Points on a hilly landscape, in no order, each with its height.
A ball rolls from a point to whichever of its 4 nearest points has the largest drop for the distance, and stops where none of them is lower. Distance is the straight distance between rows; heights are no part of it.
K_979: [103 122 154  99 185 141 119 115  75 171 168 121 110 205 119  61]  height 1.23
K_879: [129 140  67 136 122 165 123 179 164 129  97 176 178 150 183  82]  height 5.50
K_361: [110 136 159  96 134 131 123 128 101 156 154 114 141 179 121 102]  height 1.27
K_514: [181 142 119  86 117 160 139 143 145 122 156 112 137 143 136 103]  height 4.11
K_808: [142 163 124 114 123 144 137 158 134 126 153 144 150 161 135 119]  height 0.54
K_130: [ 44 150 130 188 128  99 102 162 111 164  90 162 159 161 122 141]  height 0.37
K_788: [127  86 154 169 113  80 117 123 150 102  93 115 132  57  89 176]  height 1.72
K_531: [144 122 131  86 176 148 143  70 102 126 184 121  73 154 134  98]  height 0.57
K_203: [186 122 116  76 156 181 154 108 118 115 185 105 100 150 145  81]  height 2.11
K_408: [ 49 130 132 199 142  91 103 150 108 155  78 165 154 125 130 151]  height 2.30
K_939: [117 125 112 182 112  90 132 128 157 107  71 144 135  60 131 190]  height 5.06
K_6: [164 156  95 141  88 137 132 129 175  83 103 119 129  78 155 184]  height 6.78
K_986: [113 154  90 148 118 145 129 163 160 129  95 171 169 142 174 129]  height 4.55
K_637: [117 164 108 136 124 134 122 155 132 134 127 160 165 172 140 111]  height 3.03
K_347: [ 63 115 107 175 136 137 103 170 137 174  69 156 181 128 178 133]  height 3.90
K_622: [106 144 136 140 117 111 129 144 127 127 122 140 145 136 135 144]  height 3.81
K_197: [110 144  93 167 114 140 133 150 161 128  87 157 163  98 194 157]  height 5.22
K_375: [173 154 109 115  98 147 142 131 162 101 128 126 139 109 153 160]  height 5.00
K_298: [ 75  88 172 179 128  70 102 136 107 136 101 124 145 108  85 151]  height 1.71
K_665: [ 65 118 175 122 152 103 103 128  81 185 139 113 122 177  99  91]  height 1.14
K_875: [120  69 157 140 129  96 107  82 116 115 116 106  86  67  99 146]  height 5.17
K_468: [141 128 138  85 165 157 135 151  90 158 171 122 125 205 114  51]  height 1.56
K_201: [171 153  78 108 118 165 158 185 144 122 148 161 149 186 126  65]  height 2.84
K_454: [160 146 124  99 136 146 144 168 120 143 150 131 144 196 121  63]  height 2.07
K_487: [143 119 134 148  98 103 126 116 154  89  98 120 125  61 121 185]  height 8.77
K_897: [165 160  68 122 115 157 139 172 158 122 130 169 160 165 152  87]  height 3.94
K_353: [ 91 144 152 128 125 113 116 149 112 151 133 135 153 173 106 121]  height 1.62
K_520: [148 134 136 117 101 128 123 119 142 121 126  96 120  85 133 162]  height 2.37
K_924: [118 116 149  94 166 137 130  97  90 149 170 115  99 168 132  87]  height 0.90
K_507: [125  93 136 115 141 111 126  59 102 114 148 117  63  95 110 138]  height 1.13
K_719: [138 144  83 164  99 134 137 129 175  91  76 137 138  55 167 195]  height 5.85
K_323: [174 138 107  82 139 170 157 188 115 147 162 135 135 202  93  39]  height 1.96
K_858: [107  37 183 176 129  64 103  96 128 102 102 121 114  76  87 145]  height 7.46
K_230: [165 164  92 129 104 158 138 154 170 102 126 146 158 135 160 121]  height 3.25
K_517: [146 146 115 150  95 130 137 128 166  94  98 130 124  70 151 193]  height 6.80
K_419: [210 152 106  83 107 176 142 138 153  98 151 103 133 132 139 121]  height 5.66
K_620: [221 123 106  76 143 197 155 133 145 118 168 101 117 147 143  89]  height 4.42
K_689: [175 134 135  94 119 159 131 104 144 114 151  85 116 113 144 132]  height 6.28
K_235: [ 53 119 159 170 129  82 104 154  94 157 106 139 150 153  82 138]  height 0.67
K_341: [ 97  87 153 120 152 102 120  69  86 146 144 115  71 120 101 128]  height 2.04
K_44: [124 103 161 147 106 102 114 112 134 118 105 107 128  71  99 162]  height 9.15
K_345: [144 117 146 102 118 126 119  92 128 120 142  91 103 101 130 142]  height 4.27
K_758: [ 86 122 130 185 125  86 132 139 127 131  84 143 141  90 111 175]  height 0.46
K_688: [154 107 108  96 146 135 133  61 118 122 162 111  73 113 129 137]  height 1.22
K_279: [150 123 123  88 164 160 145  70 109 120 165 104  68 130 140 111]  height 0.80
K_56: [115 132 147  92 189 125 155  61  78 128 192 129  53 170 102 112]  height 0.82
K_512: [115 117 147 110 123 118 119 116 115 143 139 107 116 116 115 134]  height 6.17
K_988: [137 149 140 119 101 127 131 137 141 130 121 122 142 113 127 146]  height 6.67
K_706: [ 91 117 163 153 125  87 112 122 109 133 108 126 129 107 100 147]  height 3.57
K_429: [100 130 143 154 110  97 125 131 133 133 110 126 139  93 112 163]  height 6.66

Where does a ball stop that starts at each point below?
K_719 | K_758
K_197 | K_130
K_353 | K_130
K_979 | K_531
K_6 | K_520
K_879 | K_808

Call two points neighbours if one is among the 4 nearest of the other. Go from one point of each pair to the other, from neighbour to neighbour, staying as low as possible. Name the highest point that can't be avoided.
K_507 / K_808 | K_454
K_758 / K_130 | K_298
K_520 / K_808 | K_345
K_507 / K_531 | K_688

Two balls start at each pair of points below. Name the first point that both come to, or write none.
K_620 / K_419 | none
K_361 / K_345 | K_531
K_986 / K_622 | none
